Points, in no order, along strands that fork, close into loops and pass close to each other.
Points whose rows are less than 112 apart are linked; no others are. Some points are linked to none.
ginud: [ 19  16 -47 -32  12   0 -52  58   5  20  19 -63  14  12  31  15 -67  -6
   5 -13 -21   9 -27 -20  28 -59  -3  13 -21   5]
Fure: [ 18  10  29 -13  12 -14  15  -2  18 -11 -53  10   1 -23   6   2  -1  -9
 -17  14   2   4  27  -3   8   4  18  -7 -46 -16]
basi: [ -5  41 -18  12  -5  22 -24 -23 -10   8  34 -17   2  47 -31 -21  12   1
  10 -44  52 -13 -11  25  -2 -24 -39  44  26  47]
paviv: [ 13  -2  -3 -55  31  -5  24  26   3  31  -9  10 -51  21  -9 -13   6  12
 -11  -9  28  -6  37 -39   5  -1  -9   4  -8  20]
vufez: [  5 -47  14  33 -21  52 -26 -96 -11  37  29  18  34  62   9  18  28 -49
   5  -8  43 -10  -8  64  39   9   1  39  20  47]
kone: [-31   3  19 -26  20 -36  17  59  30 -47 -67  -3   9 -43  11  21 -55  12
 -18 -12 -34  18   9 -20   3  -2  59  -4 -70 -15]
zegu: [-32  47  14  26 -18 -18  20   8  -5 -58 -36 -16  55 -66  14  10 -12   4
   9  17 -28  21 -14  26   7   6  18 -18 -36 -23]
zet: [  4  -2 -18 -43   2  74 -11 -46 -15  23  44  21 -41   6  -5  17  13  36
  -5 -31  19 -19   4   1 -20 -24 -10   3  43  20]
zus: [-28  23 -55  36  -5 -26  -5  42  -3 -49  47 -25  -5  48 -48 -22 -11  13
  26 -30  14  21 -41  11 -37  11 -34 -37  31  47]
Gop: [-15 -19  51  11  -5 -16  37 -13 -15 -57 -57   2  11 -61  11  18   5  22
 -34  25 -40  22   8  13   6   9  41 -22 -38 -54]
teke: [ -1  -7 -39 -33  34 -25 -18  63  17   6   0 -16 -18 -16  11   3 -51  -3
  -3 -13 -19 -14  29 -63   7 -22  14  42 -35   0]
deto: [ 44 -32 -10  23   0  31 -44   2 -12 -21  -8 -18  42  69 -14  15  25 -40
  -1  34  30  20 -41  58  12  -8  -4  -5   6  23]
dolot: [ -1 -10   1 -36  15 -32  17  45  31   4 -54 -23 -21 -34  24  15 -60  -5
  -1   8 -37 -31  27 -43   8 -10  24  51 -38 -18]
tezef: [ 19 -38  14  15 -16  42   3 -20 -56 -17  37  20  25  41  -2   6  50 -14
   4  17  42   3 -24  51   0  37 -32 -21  58  28]
Gaki: [ 19 -34  45  10 -18  17  19  32  13 -18 -65   5  -4 -16  12  15  20   5
 -27  65 -44   5   4  -9  -7  43  68 -22 -35 -75]
zutom: [ 12 -26  -7  18 -55  35 -50 -74  -4  57  18   4  58   6  56  18  15 -40
   5  14  -6 -10 -16  52  48  -6   6  11   2  14]
bul: [ 37  -9 -29 -26  -6   9 -57   5 -13  31  16 -19  34  39  25  17 -15  -5
 -20  24  -8  23 -22  28  39 -18  -5  -6  -8  -5]
sukur: [-49  16 -30  28  14 -28 -31   5  -9 -17  21  -2   8   6  -3  18 -13  23
   2 -21   2  -6  -1   1  19 -18 -17 -16  14 -24]
Nazez: [-13 -11  42  34  -9 -19  17 -20 -38 -63 -29  12  41 -43  -4   8  35  21
 -38  21 -18  16  -2  26   5  -2  10 -11  -5 -39]
pamoz: [ -3  32 -10   4   3 -20  56  82  37 -61 -41 -27  -5  -2 -33 -15 -51 -37
  24  13 -14  15 -35  -8 -25  30  27 -14 -15  17]
Malap: [ -9 -12  50  12  -6  16  58  29 -15 -77 -59  -5   2 -45   3  20  27  10
 -21  52 -41  28   6   2  -5  38  72 -17 -31 -72]
Gasa: [-18  37 -80 -29  -7  33 -59 -25  -3  49  37  -1 -22 -16 -12  -1   7  -9
  20 -54  41 -14   6   2   6 -42 -24  48 -40  40]
Bil: [ 42 -32  11 -25  -7  18 -36 -26 -13  92 -22  -2  16  26  17 -10  17 -16
 -38  31   5 -21   6  -3  24  16  31   5 -30 -31]
vamod: [-44  42 -65  -4   9 -42 -13  72  18  -3  30 -56  -3   9  -7 -17 -53  41
  11 -48 -23  10 -19 -48 -49 -20   2   2 -17  42]
ruzo: [  5 -25  14   5 -18  -2 -47 -67  -5  40  -7  38   2 -24  24  19  31  -2
 -10  -1  -1 -25  21  28  19  -8 -13 -12 -31 -53]
neviv: [ 11 -17  36 -33  27 -20  32  14  14  18 -44  21 -35  -2   1  -5  21  -3
 -11   9   9  -7  27 -31   7  12  -3  -5 -16 -22]
zukiv: [-23   2 -18  34   7 -12  -5  15 -24 -64  12 -28  50   6 -25  13  -9   5
  -4  -3   2  43 -54  37 -18 -22  -8 -35  16  18]
lagez: [ 30 -34  -5  23   1   9 -63  -1  12   7 -33   6  22  12   2  19  13 -19
 -32  45  -7 -15   5  10  12   5  26 -16 -48 -56]
Lasa: [ 41 -43  26   0 -21  23  11 -46 -25  43  33  37  -7  33   0  -8  19   1
  -2  35  -8 -14   3  12   3  53  -4 -24  57 -35]
muta: [-25  -9 -18 -13  29 -23 -14  39 -22 -35  15  -7  25  -7  10  20 -20  46
 -30  -5 -22  21  11 -16 -22 -16   0 -45 -17  34]
sof: [ 24  -4 -59 -39   9  17 -69  29 -10  -3  30 -18  34  38  18  32 -19   2
 -12 -10   0  38 -29  26  10 -39  -7 -27 -18  39]
vul: [ -9   6 -55 -24 -10  47 -69 -39 -16  59  57   6 -32 -15  29  22  11  20
   5 -19  14 -31  12 -12  34 -33 -30  37   6 -30]
gakan: [  6  -1  39   6  21  12   7 -62  -1  32  14  49 -52  -8  -2 -12  45  -7
  41 -39  34  -8  31 -10 -25  -1 -43   7  15  -4]
zegak: [  4  14 -15 -22  -2  -2  29  43 -24 -22  12  -1  22  22 -35 -25   9   6
  -5 -10  23  28 -28  15 -21   8 -25 -30  27  68]
Nusi: [ -7  12  59 -22  30 -35  58  -5  36  -9 -83 -13 -63 -33   7  -5  -9  -6
  20  20  -5  -9  42 -27 -20  22   9  29 -43 -39]
Mubof: [ 17  15  64  -2  -5  38  32 -60  23  -8 -78  18 -12 -40  10  -1  37 -39
   0  31  -5  22  22  32   7  27  57   4 -70 -40]
tig: [-52  34 -15  23  -6 -55  -3  14  29  -6 -23   1  -7 -40 -29 -19 -13  34
 -10 -60 -13   2  17 -27 -43 -29   0   3 -55  14]
Pufe: [-55   2 -14   7  32 -66  41  31  35 -37   2   6 -44   0 -29 -21 -17  28
   5 -18 -24  19  31 -31 -16  20  23 -36 -17   6]
nabe: [ -4  10 -19 -10  -7  10 -23  16 -19 -15  14  -2  34   0   9   9   0  44
 -34 -25 -10  14 -16   7  -4 -53 -11 -11  14  41]
diz: [ 22  -7  10 -13   1  24  -6 -60   2  90   2  -4 -17 -26  13  -7  -1 -38
   0  -4  14 -44  25 -30  44 -23  -7  54 -14 -24]
medus: [-31  42 -15  18   3 -33  -6   5  28   4 -15   5  -9 -17 -32 -19 -12   9
  -1 -46   9 -20   2 -12   1 -31 -17  32 -27   9]
zukov: [-46  40 -41  41 -11 -57  18  54  16 -46  18 -35   9  26 -50 -34 -22  -2
  19 -23  -1  35 -45  -1 -28  22  -2 -38  13  29]
Gupe: [-10  46 -51 -50   7  22 -15  24  -1  24  31   3 -17  24 -13 -14   5  23
  -8 -48  31  10   3 -18   0 -20 -20  22   8  50]
Rak: [-16  13 -74 -34  18  42 -73 -11 -23  14  68  -6 -43  20  15  35   6  45
   8 -12  30 -14  26 -14   2 -18 -28  12   1 -18]
gofav: [  8  -4  19  11 -25  14 -13 -21 -40  27  44   1  38   5  39  14   6  30
   4  17 -15  -2 -23  18  16  10 -29 -14  63 -30]
satug: [  3  19 -32 -42  21  -3   9  60   0   3   4  -1 -11  32 -11 -10  -3   5
  -5 -10  22   8  -1 -23   7  -5 -19  -8  17  45]
guk: [ 16  20 -65  -3  27   2 -36  25  12   1  37 -31 -19  50 -29 -14 -39 -15
   0  -8   9   7  -4 -10  11 -36 -17  36  -1  17]
par: [ 10 -25  22  12 -29  31 -14 -99   1  57  23  37  27  13  19  -3  24 -35
 -12 -11  10  -3   9  36  38  -2  11  23  11  32]
lut: [-10  -4  23  13 -31 -12 -27 -74 -35  14   5  33  17 -47  30  21  15  13
  -6 -10   2 -14  14  41   8 -12 -39 -34 -21 -13]
vode: [ -9  48 -65 -51 -19  73 -41  -9  -7   8  72 -31 -36  30   6  17   6  40
   9 -37  21  -5 -21   3   0 -44  -7  41  41  33]
rik: [  5  11 -17  15 -35  15 -35 -38   6  46   7   4  37 -28  40  15 -15 -27
   8  -6  -5 -25 -14  22  44 -34 -11  13  -6  -5]
faboz: [ 37  -2 -33 -22  -8  60 -22  11   5  41  34 -16  -3  48  25  -3   5  -8
  -6   3   0   1 -26 -11  36 -38   1  25  48  27]
lefi: [-29  32  36  26 -10 -31 -19 -63 -19   2  -4  28   6 -61   8   7  -8   3
  30 -35  16 -15  13  42   9  -5 -36 -10 -18 -38]
zegug: [-36  38 -12  -7  30 -38  23  -3   6  18  22   4 -50  -9 -22 -26  -2  14
  46 -32  22  -8  32 -37 -49  18 -46   6   2   4]
besal: [  7 -16  26  -5  22   8   3 -30 -50  -4  14  17  12   2  -4  17  25  16
  -6  28  16   2   0  14 -17  21 -32 -41  16 -11]
Zes: [-25  14 -35  -9  31 -57 -15  52  31 -14  -3  -9 -29  -6 -31 -21 -33  30
  -7 -46  -5   9  40 -53 -42 -14  16   9 -69  23]
Gim: [ 43 -53  41  13 -29  46  -1 -52  -9  64  -6  -8  50  58   7 -15  45 -51
 -25  46  29  -7  -8  13  18  37  38  -9  23  24]
siz: [-22  11 -26  -8   9   4 -40 -52 -11  36  41  36 -38 -27   3  16  -2  14
  21 -31   8 -28  30  -4  14 -21 -42  13   0 -41]
somo: [  1  21  -9 -11   3  12  24 -19   7  26  17   8   1  -6  -7 -16 -19  -5
  14 -21   2 -14  -9  -5 -31 -18 -24  13  21  42]
kug: [-28 -24  -2 -13  31 -26 -24  44   0   8  -1  -8 -30  -4  32  17   5  55
 -27  -5  -7 -17  51 -70   8 -21   6  -7 -17 -26]
sezet: [-41  34 -78   3   2  10 -42  -9  12  28  31  14 -14 -13 -33  -7   1   3
  37 -62  35  -9 -14   2 -39 -28 -30  23  -3  34]
pusa: [  7   8 -35 -26  -4  21 -25 -21  -8  69  25 -10 -16 -36  30   6 -20  -2
  -7  -1  -1 -44  21 -32  35 -43 -21  38 -21 -10]
gog: [  0  14  -4  45 -13  -7  14 -13 -17 -55   6 -29  55  18 -37 -14  -3 -27
  18  -5   9  41 -67  64 -25  -5 -23  -5  24  32]
Zov: [ 23  11 -37  36   2  -3 -20   9  14 -32  44 -24  -9  60 -23 -10 -18  -1
  -2  10   2  10 -13  12   6 -19 -22  11  33  14]
toza: [ -2  11 -66 -30  -7  39 -36  13  10  27  51 -11 -15  15  23  16 -11  23
   5 -14 -13  -8 -23 -14  20 -48 -11  15  41  12]
mekuz: [-13  60 -78 -68 -16  51 -40  15   0  31  54 -37 -32  17  -4 -13   0  33
  -2 -57  20   8  -8 -26   4 -47   3  63  -5  58]
luze: [  2 -12 -32  -5  -1  41 -54 -47 -10  31  37  25   0  33   6  20  30 -16
  19 -15  48 -11   8  39  17   3 -34  21  11  27]
Rator: [  9  14 -50 -30 -12  20 -45 -14  -1  14  20   4  39  17  14   5 -10 -23
   8 -24  20  23 -25  44   9 -26 -15   4 -14  63]
Zug: [-39  10 -48  -2  12 -53   6  78  34 -13   7 -33 -26  -3 -27 -20 -50  18
  11 -49 -24 -13   6 -65 -73   3  15   3 -37  41]
taba: [-41 -29   7 -55  65 -64  26  72  18 -16 -39 -30 -60 -15   2  18 -62   4
  18 -11 -16 -11  49 -65 -21  30  19  20 -49  -3]
migib: [ 28  -3  74  -7  15 -21  79 -19  32 -10 -51   2 -60  -8  -8 -24  -5 -26
  24  31  -4 -15  40 -17 -17  36   8  24 -11  -8]
lemu: [ 36 -17  18 -23 -16  10  10   8  24  73 -56 -14  -3  10  22 -19   8 -31
  -6  63 -13 -28  10 -26  30  52  63  28 -26 -65]
Pido: [ 12 -29   3  13  -2  -6  24  35 -28 -39   8 -29  40  16  12   8 -10  10
 -16  56 -41  33 -46   6  13  21  11 -54  52 -35]
mif: [-12  22 -72 -30  -8  32 -40  -3  15   7  51  -1   6  41 -11   7   3 -18
  32 -36  29  32 -33  49 -24 -14 -19   3  -6  90]
remos: [ 11  -8  28  35  10 -12  42  18  -4 -54 -12  22  -5  15 -40 -12  14  -7
 -16  26   7   4   1   7   9  23   1 -28  34 -17]
Pim: [  24  -36   19   51  -17  -10   55   36  -36 -108    0   10   -8    6
  -46  -20   38  -20  -19   43   11   26   -9   16   -2   48    9  -47
   29   -3]
dugu: [  1 -22 -48  -3  34  30 -58  24  -8 -12  20  19 -10  20 -18  33   4  22
 -25 -23  18  -1  13 -10 -18 -45  -4 -26 -15   5]
mebod: [ 53 -48  44 -11  -7  43  37 -33  11  43 -26  11  25  22   3 -16  21 -47
 -32  35   9  -4   1  -6  10  16  46 -13   3  28]
meteb: [  5  -5 -46 -18  -4  18  -4  19 -27 -36  48   8   6  49 -15   7  26   9
   7   5  27  37 -25  42  -9  17 -31 -42  42  58]
sema: [ 24  13  75  14 -32  31  72 -59 -29 -53 -30  22   8 -31   1 -14  58 -34
   5  41 -14  39   1  63   9  72  52   5 -19 -56]
fibeb: [ 46 -19  35 -35  -3  -1  30  30  36  29 -61   5 -34   1  15  -9  15 -27
   6  67 -12 -21  33 -30   6  55  50  20 -38 -36]
dutes: [  2  35   2  32 -19   4  39  -8  16  -4  15   9  27  -9 -10 -27 -11 -21
  32  -7 -10  -2 -32   9 -26   1 -25   1  38  41]
nam: [ 22 -34  15  41  12  -8  16  58  -6 -48 -20  -5  -6  20 -19   5  15   3
 -21  55   1 -15   1 -27  -7  28  22 -44  21 -27]
mifi: [ -6 -20  -7 -15  47 -42   1  66   8 -41 -16  -8 -11  16  -2  17 -35   4
 -18  20 -16  13  35 -34   6  23  48 -41 -43 -19]
zipa: [ 48 -39  -2 -31 -19  23 -30  22   8  73 -25 -10  32  33  10 -10   9 -27
 -23  56 -15 -24 -17 -14  26  39  50  -7 -13 -36]
nezor: [ -5  -8  17  13 -11  24 -46 -41 -40  13  21  25  -4  18   4   9  33  45
 -26 -33  30 -16  16  24  14 -25 -36   8  37 -18]
viti: [-37  54  -9  18  -5 -52  40  36  22 -28 -14  -8   8   3 -42 -31 -29   0
  19 -25   3   7 -23  -6   3  22  -9  -1  18   6]
dorek: [-44   3 -37   6  20 -28 -13  49 -19 -56  21 -19  41 -12 -22  10 -14  33
 -14 -29 -11  42 -33   3 -27 -22   5 -64  -5  37]
vubiz: [  1  18  28   1  30 -16  20 -16   6  12  -1  25 -41 -25  -6 -13  44   9
  38 -10  30 -11  37 -25 -34   5 -52 -10  -3   3]
mapo: [ 27 -30  35 -27  -7   7  19 -31   3  76   1  28 -31   1  21 -19  12  12
  -7   5 -24 -25  23 -31  26  11   1  21  26 -38]
rola: [ 41 -10  -1 -18   6  21 -37 -31  10  50 -14   2  15  43  15  -7  15 -50
 -21  30  26  -9  27   7  29   3  12  18 -39  17]
nas: [ 27 -19 -62 -59 -39 104 -86 -24  -1  48  69 -41 -10  53  36  36  28   2
   9  -2  26  10 -34  24  32 -40  19  34  31  24]
leb: [  1   1  18  18 -35  -4  29  -8  10  -3 -17  29  34 -49  26   0   7   1
 -10   4 -42   5 -13  13  19 -15   2   9  15   1]
pufam: [  1   2   5  -4   6 -24  -1   9  11  27 -28 -23  -8 -25  38  11 -48   9
  -5  30 -38 -40  18 -33  21  -9   3  29 -10 -56]
reze: [-22  -7  32  50 -18 -19  30 -34 -48 -61   5  26  49 -40 -30 -13  24  12
 -17 -24 -15  21 -21  42 -21 -12 -21  -3  14  -2]
Mesi: [ 25 -16 -15  19 -31  27 -23  11 -17   3  45 -12  41  37  38  12  30   3
   4  36 -11  20 -44  34  17   5 -18 -16  71   7]
ferip: [ 25  -5  18 -14   7  14  -9 -69  24  50 -31   7  11  -4  12 -12  13 -63
  -9   8  26 -13  34   2  38   1  31  23 -62  13]
bovol: [-18  44  -4  11 -15 -32   4  33   6 -35 -35 -35  49 -37  17   9 -40  16
 -10  -4 -30   9 -19   8   4 -31   4 -11 -41  10]
Zon: [-33 -10 -42 -26  34   5 -36  46  -8 -18  29   4 -13  -4   3  21 -23  54
 -29 -48  -3   9  23 -41 -36 -46   7 -31 -21  27]
kefo: [  0 -15 -29 -17 -14  56 -34  -6 -39 -18  50  10   9  69  -2  25  50  12
   6   3  50  20 -29  59   4  11 -37 -13  48  52]
Pobam: [ -6  18 -54 -13  39  -5  -3   7   8  11  30 -16 -51  17 -38 -20 -50  10
  -2 -22   1 -15  10 -39  -4 -34 -15  43  -1   3]
volus: [ 43  -6  80  37 -40  18  50 -68  -6 -17 -12  37  14  -3   2 -30  47 -47
  10  39  -8  21   3  46  13  72  40  14  10 -37]
nogef: [-21  -5   7  -3  43 -43  32  62  29 -57 -37   0 -40  -3 -41  -3 -34   1
  -7   1  -6  14  25 -26 -15  24  51 -35 -37  -4]
Venon: [-10  -9 -32  19  35  -5 -29  -7  17   8  19  25 -55  -6 -17   2  12   6
  13  -5   7 -22  42 -37   0 -16 -19  14  -1 -41]
dudo: [ 35 -55  15  11 -24  53 -33 -59 -21  47  12  -6  38  69   8  13  34 -42
 -13  34  27  -9 -32  48  27  18   6   1  25  13]
guti: [  2 -28 -19  -2  19  -1  34  49  26 -10   5  -7 -44  -1  -4   0 -37  18
   1   8 -31 -27   7 -55 -33 -19 -10   9  35  15]
bok: [ -1  12 -48 -45  16 -20 -45  74  -2  11  13 -37   8 -20  18  13 -72  13
  -9 -49 -21  -8   2 -44   9 -60   8  16 -58   5]
zevov: [-30  27 -57  -8  11 -12 -18  22  17   9   8  12  -4 -13 -40  -5  -2   2
  23 -43  33   0   0  -7 -58   0 -29 -20 -28  44]
Gupuz: [ 31 -39   8  22 -22  11  46  44 -43 -70  13   4  26  11 -35 -13  33 -20
 -22  39   0  32 -41  15   1  19  -6 -42  58  28]
girum: [ 35 -28  45  42 -12  16  18 -42 -44 -24  15  28  37  22 -13  -9  42 -33
   6  33  23   4 -23  56  10  53  -8  -4  46 -13]
kav: [-53  31  29  26  -6 -41  54   4 -11 -72 -32  -6  28 -81   2   8   0  15
  21   7 -23  23   6   9 -32  29  13 -31 -31 -13]
kovud: [-55  -9  56 -33  18 -60  56  25  49 -20 -80 -11 -75 -42   5   8 -14  10
  30  -7 -28   3  45 -29   0  22  23  42 -39 -39]
Tugun: [-12  18 -42 -13 -43  50 -61 -18  -4  24  52 -11  12  -2  39  30   3  21
  17 -35  -1  -9 -33  27  20 -63 -31   6  38  21]
leru: [-23  46 -61  10  -1   7 -30  41  -5 -23  53 -43  -6  34 -13   3   1  22
  38 -23  16  21 -35  -7 -30 -19 -36 -19  37  40]
tun: [  3 -23  50 -25   5 -17  39 -22  12  69 -20   5 -61 -16  31 -12  13  13
  12   3  -7 -36  44 -50  15   7 -20  55  18 -35]
zepi: [ 11 -17   7   8 -41   4 -60 -81  -8  82   4  16  -1 -18  38  10  31 -30
   4   4  13 -39  19  26  54  -1  -9  16 -43 -41]
bure: [-33 -38  38 -21  35 -53  66  80  25 -79 -60 -24 -45 -17 -26   8 -45   7
   1   2 -26   5  29 -36 -49  37  58 -18 -41  12]
foz: [  3  21   0   6   8 -15  16  11 -10 -31 -21  10  23  13 -28 -14  16  -9
 -15  -6  25  23  -5  27 -17   1  -9 -18 -16  43]
kemop: [ 14  12  28  13   6   3  15 -52  21  44 -20   8 -13 -30  -3 -13 -25 -32
  12  -9   1 -32  13  -9  34 -17   0  42  -4 -34]
lof: [-16  38  48  26  10 -41  66  -5  13 -30 -36   5  -6 -45 -16 -26   4   1
  36  -9  -6  -2   9 -15 -63  23 -20   3 -17   8]
kal: [ 19 -25   1  16  -3 -12 -48 -29  16  22 -22  24 -13 -24  16  19  17  -6
 -18  25 -13 -12  36  -7  12  -6  16 -13 -49 -70]
ren: [-51 -17  15  -6  18 -56  23  28  40 -12 -30  22 -35 -55  20   8  -1  34
   4 -19 -36  -5  39 -47   1 -13  11   2 -19 -27]
rido: [  5  -3 -13   2 -24   5 -22 -18   4  52   6  -4   1 -30  40  10 -27  11
  -2   9 -35 -39   2 -21  36 -28  -6  16  12 -35]
rab: [-19  19  40 -39   7 -25  35  17  19 -11 -91  -3  -7 -58  15  16 -32   1
 -12 -13 -21   1  11   4  14  -1  41   0 -71 -25]
kudas: [ 26 -34  40   7 -36  12   8 -13 -20  23 -30  -1  57  -8  16  -1  24   2
 -39  49 -37   7 -41  23  20  32  35 -12  10 -60]
Mog: [-10 -28  42 -44  37 -44  49  72  23 -47 -73 -27 -54  -9   1  21 -46  -3
  -6  21 -24 -13  42 -37 -27  44  49  18 -43 -15]
dobup: [ 28  -8  53  21 -17  15  14 -66   7  43 -20  18  23 -17  10  -7   1 -27
  -5  14 -15 -24  -8  16  34  13  21  21  16 -45]
gofe: [  6 -12 -40 -16 -47  74 -74 -46 -12  27  56 -11  14  32  42  44  23  17
   3 -23   5   8 -38  56  30 -44 -10  20  35  48]
bazo: [ 12  18  28  27 -22 -11  51 -25  13  -7   9  40  21 -32   6 -26  11 -19
  12  -1 -25  13  -3  14  -4  18 -13  16  35  14]
mab: [-17  13  55  55  13 -29   7 -37 -32 -41  17  32  18 -24   0   9  -1   5
  22  -5   4   3  -5  24   1  26 -22  -8  37 -62]
vodum: [ 47 -20 -19 -17 -35  54 -10   2 -10  47  50  -1 -14  62  17 -11  26  -3
  -7  30   7 -15 -14  -5  29  20  -3   5  73   8]
radu: [-12   7  69  50   3 -15  60 -24 -38 -54   0  27  24 -47 -22 -17   2  -6
  16 -10  -7  14 -21  27 -30  22 -15  -5  38 -33]
deduz: [-10  30  -5  -4 -20  31  -4 -59  -8  36  43  20  16 -18  16  -3   0   6
  23 -40  12  -5  -3  27 -12 -17 -39  19  30  49]
kepuf: [ 25  -6 -34  30   0   3 -35  31  23 -38   4 -11  16  56 -26  -2  -2 -29
  -5   2  18  29 -39  33  15 -28  -3   4  10  31]
difas: [-53  23  22   2  17 -56  55  35  22 -23 -40 -16 -24 -47  -9  -9 -22  25
  32 -16  -9  -6  22 -34 -64  30  -9 -11 -29  13]
Fikam: [-12  30  23  14   3 -21  66  26  19 -46 -40  -9  -4  -8 -38 -21 -19 -12
   4  11  -4   9 -19   5   2  25  15  -1  10  -2]
Kavus: [ -6  38 -20  14   1  -6 -36 -14   9  19  -6 -13  16  20 -26 -16  -4 -29
  -5 -41  39  -6  -8  15  21 -37 -22  48 -22  29]
Vor: [ 14 -50  18  20  12   5  13  55  17 -20 -44   1 -14  -4  -4  20   2  -1
 -20  50 -27 -21   2 -29  -7  22  51 -25  -1 -58]
gosu: [-36 -15 -33   3  12 -34  22  96   2 -65  24 -15   1   7 -28  -6 -22  21
  -3 -15 -12  39 -28 -30 -18  -1  16 -68  21  39]
fut: [-37   0   6  48  35 -39   1   0  19 -21  10   1 -37 -12 -14  -2  -5  15
  19   0 -10 -24  35 -43 -11  -2  -3   7  10 -44]
gel: [ 23   2  48  38  -8  22  26 -34 -24 -13  13  24  22  -1  -4 -24  50 -20
  19   9  39  -8   9  22 -39  13 -38  10  33  39]
remim: [ 31 -48  39  -3   0  45  30 -38   7  36  -9  29  -1   7 -10  -2  20 -12
 -31   0   5  -8   3  -2   0 -20  12  -8  28  20]
natip: [-19 -55  35 -25  22 -45   7  41  18   9 -47  -5 -51 -25  36  22  11  40
 -12  17 -27 -17  52 -70  -4   0  10   1 -25 -42]
rege: [  9 -22 -17  25  26  -2 -24  62  -5 -40   8 -14   2  27 -17  18  -5   7
 -13  34   4  -1  -7 -26  -2  -6  11 -45  15 -12]
reb: [ 30  12 -28 -34  22  -2 -32   4   1  27  -3 -26  15  12  16   5 -45 -13
 -18   9  -9  -5  -5  -8  39 -23   1  13 -28 -14]
muni: [-13 -26   6  21  25 -18  49  34  33 -20  -9   9 -57   1 -21  -7 -28   6
  12  10 -23 -26  11 -47   0  11   2  -8  33 -25]
kenut: [-33  34  32  51  -5 -32 -24 -50 -29 -17  26  17  26 -24 -12  -7 -14   3
  30 -45  19  -8 -10  47 -13   2 -46  13  25 -24]
basum: [ 26   1  59  -3 -12  12   2 -78  16  43 -65  18   6 -35  25   4  31 -44
 -15  10   7  -3  25  22  28  -9  32   6 -69 -12]
Sovi: [ 40 -11  18  37  -3  27  -5 -13  -7 -23 -16   1  36  36 -10   5  24 -46
   2  54  24   4 -22  56  11  32   5  -9  10   0]
Sivi: [ -8  10   0   5   5 -23  -5 -28  10 -20 -18  30  10 -16  -6   5   9   3
 -12  -2  -3  19  26  29  -3  -8 -10  -7 -34  10]
ler: [-25   5 -40 -27  30   1 -45  18 -23  17  39 -12 -26   5  27  25   0  58
 -13   5   5 -17  42 -50   6 -14 -16 -16  -1 -20]
Rava: [-27  13  -7 -21  31 -34  32  34  14   1 -13   8 -18 -25 -18  -9  -9  17
  20 -28   8  -9  23 -37 -66   3 -24 -24 -24  32]
Nufo: [-23   6  -6 -11  14 -37   8  64  24 -49 -33 -35  31 -28   8  23 -77   5
 -16  -5 -49  18 -21 -13  -3 -26  39 -17 -38  -6]
lomi: [-21  31  27 -15  18 -62  26 -16  27  11 -46 -13 -46 -44   8 -12 -28   3
  14 -14  -2 -14  36 -27  10  -9 -12  44 -54 -26]
fotam: [ 18  -5  19  -5 -37  42 -25 -41 -36  72  38   6  19  19  45   4  17  29
 -16   0  -4 -25 -11   7  28  -1 -17  12  59 -25]
tes: [-15  15   5  22 -31  25 -25 -58 -26  -4  52  29  40   3  19   8  32   2
  26 -26  22  16  -8  61 -18   5 -48  22  34  54]
Vude: [ 30  -3  -2  11 -23  13  11  18  -3 -10   4 -17  47  10  20   3  -3 -17
   1  39 -31  31 -55  20  28   3   3 -25  52 -13]
fad: [-58  -5 -37   3  34 -62  26  76  22 -53  25 -23 -29  20 -24  -7 -48  19
   5 -12 -19  22   6 -44 -27  26  35 -52  -4  38]
Dalop: [ 25  -3 -20   0  17  -7  16  95  19 -46 -14 -23   6  23 -25  -5 -40 -26
   7  20  -1  13 -27 -20  -7  -2  22 -31   6  15]
Kipe: [ 21  13  59  26  10 -13  74 -25  26 -17 -33  21 -31 -20 -22 -36  21 -25
  44  -2  21  -3  25   0 -52  22 -11   7  -4  24]
kos: [ 12 -30   0 -32  -2  63  -9 -40  -4  56   5  20   3   5   9  15  15   8
 -23 -13  13 -15   5 -13  11 -36   2  -1  20  23]
Daga: [ 30  14  79  45  -6   3  40 -49  -4 -30 -18  29   9 -11 -11 -35  50 -41
  23  14  34   7  23  30 -25  32 -10  10   2  11]
Vam: [  4  17  50  32 -21  13  -4 -63 -29   0   9  23  57 -27  30  -2  38 -25
  25   0  27  -2  -2  50  -6  14 -34  14  16  21]
Nezak: [ 46 -27  15 -27 -20  24  26 -13  -4  61  22  13 -24  42  18 -20  14   4
 -14  39  -4 -23   3 -26  23  35   1   1  59 -14]
bim: [-36  57 -69   7 -15 -20 -20  52  19   7  31 -61   7  24 -23 -17 -33  29
  19 -56  -8  29 -58 -22 -43 -27 -22  -7  14  40]
kef: [ 27  11  56  19 -15   5  57 -34  22 -10 -28  29  -1 -20   2 -17  -1 -29
   8  32 -19   5   1  22  11  40  29   9  19 -30]
Nozo: [ 19 -29  55  -7 -44   9  24 -23  -9  24 -63  12  22 -45  28   4  26   7
 -32  58 -48  -2  -6  17  12  37  53 -13 -34 -67]
liko: [  5 -25  22  13  -9 -11  24   9 -33 -38 -21 -12  38  -6   7  12  -4   8
 -24  52 -39  28 -31  17  26  41  34 -38  12 -71]
bif: [ 33 -28 -31 -38 -13  25 -65 -11 -21  78  31  -5   4  51  19  -1  12  12
 -29  21  -6  -7   0  -3  38   9  14   4  -2 -27]
Zipoz: [-24  37  -2   7   6   3 -23 -32 -26  -6  47  -1 -25  17 -16  -7  14  44
  -1 -53  40 -12  17   3  -7 -23 -46  23  35   1]
fali: [ 14  31  18  43 -24  -5  65  -1  -6 -45  11  -6  23   8 -46 -38  -8 -26
  20  -6  13  13 -51  27 -38  17 -20   0  37  47]

How many points has the smallest loop of links through each point below? Write none if it is on no loop.
somo -> none
remos -> 6
foz -> 7
Nazez -> none
Zov -> none

A fork is a point with three links, a tip a point with one. Leave the first point through the second and follow the links. Name the first fork or tip that comes.
lut; lefi -> Gaki
rido; rik -> zet
meteb; kefo -> Pobam
kos; remim -> rido
